Points on a hilly landscape, in no order, each with its height.
A ball rolls from a point to whichever of its 5 nearest points has the largest drop for the distance, and stops where none of them is lower. Distance is the straight distance between rows; heights are no part of it.
gutog: [  4  20  -3  15   8 -12  26   3  -4]  (h 3.16)
Tud: [  6  19 -10  22   7   5  50   8   6]  (h 1.99)
zuk: [-21 -42   7 -22 -10  17 -30 -13   0]  (h 0.56)
tibe: [ -9 -54 -17 -14   6  45 -27   3  -2]  (h 1.98)
fafit: [ 2 17 -6 28 11 10 44 20  7]  (h 0.69)
fud: [ -8  24  19  33  29 -27  11  10  -7]  (h 4.44)
Vur: [ 9 17 -1 23  3 -4 45 -8 -6]  (h 1.94)
Fefal: [ 4 16  3 35  9 17 51 10  1]  (h 1.96)
zopen: [ -3   5  -7 -22  -7 -13   2 -24 -12]  (h 2.91)
sar: [-20  19  29  50  41  -9  22 -13  -7]  (h 2.76)
paz: [ 12  14  16  12  10 -27 -13  23  -2]  (h 7.38)
Dogi: [  4 -24  -3  -8 -16  29 -35  16  28]  (h 5.05)
Modo: [ -1 -20 -19 -23   2  44 -27   9  11]  (h 2.59)
regul: [ -3 -18  16   0 -25   5 -41  14  25]  (h 3.60)
didiv: [ -7  21  15  25  21 -35  11  -7 -11]  (h 3.22)
zer: [-9 18 20 39 20  6 32  8 -6]  (h 2.00)
tive: [ -9 -24  20 -16 -23  -4 -39  -8  11]  (h 4.89)
mes: [  8   4 -21 -18  -6  21 -21  15  14]  (h 4.97)
Rugi: [  2  11  -9   3  -6  -5  48 -23 -13]  (h 1.22)
ruref: [ 13   5 -10   7  -3   3  52 -20 -13]  (h 0.83)
rumal: [-2 15 10 32 17 -2 41  4 -5]  (h 1.11)
Gizef: [ -7  12  19  33  28 -22  30 -29 -16]  (h 2.37)
Taz: [  3  -8  15 -15 -14 -26 -30 -14  -9]  (h 6.34)
keziv: [ 10  11 -14 -15  -7   1  -6  16   7]  (h 5.56)
rog: [ 12  17 -26   4   2   6  26  16   9]  (h 4.25)
sova: [ 14   2  -5  -5 -12   0 -22  23  11]  (h 7.27)
nen: [  5  11 -23 -18  -1   4   4   5   3]  (h 4.26)
duraf: [  2  11 -25 -14  -6   5  27 -15   0]  (h 2.66)
fad: [  5   7   9 -10 -11 -22 -20  -4  -7]  (h 6.31)
Fulur: [-11 -27  24  -5 -25  -1 -47  -2  19]  (h 3.83)
Lozo: [  3  14  11  17  14 -28   2  23  -7]  (h 5.69)
lar: [ -9  17  18  33  24 -16  30 -14 -12]  (h 2.08)
Demem: [  2  10   2   1  -1 -34  14 -29 -19]  (h 1.61)
lam: [  4  -6   3 -13 -15   3 -28   8  13]  (h 5.64)
tis: [  4  21   0   9   5 -22   4  10  -7]  (h 4.71)
nuzas: [ 16   9 -21 -12  -4  15  -8  27  15]  (h 5.92)
Kopu: [ -6 -43 -17 -23   3  35 -24  -2  -8]  (h 0.90)
tam: [ 11   1   7  -3  -7  -9 -26  25   9]  (h 6.07)
butap: [-11 -28  23 -16 -18  -5 -35 -18  -5]  (h 4.07)
dato: [  3 -15  23   4 -17 -13 -36  12  14]  (h 0.48)
kugi: [-12 -14 -25 -32   3  25  -8 -18 -11]  (h 4.53)
Mudu: [  0  -4   4 -25 -15  -8 -16 -15  -9]  (h 4.32)
vivi: [  2  10  -7   2  -4 -15  39 -30 -16]  (h 0.76)
bof: [  2 -14 -18 -28  -4  22 -19   3   4]  (h 3.89)
Vosu: [  2  -4 -24 -31   0  27 -10  -6   4]  (h 3.79)
Pibo: [  0  -7  -2 -32  -6   6 -23  -4   0]  (h 5.39)
mapag: [-11 -37  -1 -12  -5  31 -34   7  13]  (h 3.29)
susor: [  0  12   1   7   4 -23  15  -5 -10]  (h 2.85)

Two balls start at each pair of points below. Name the first point that both come to, or write -.
mes and tibe | Kopu
kugi and Pibo | Kopu
susor and Mudu | Demem
zopen and tis | Demem
Vur and fad | vivi

Where does a ball stop that starts at each point below?
nuzas | vivi
paz | vivi
Dogi | zuk
Lozo | vivi
keziv | vivi
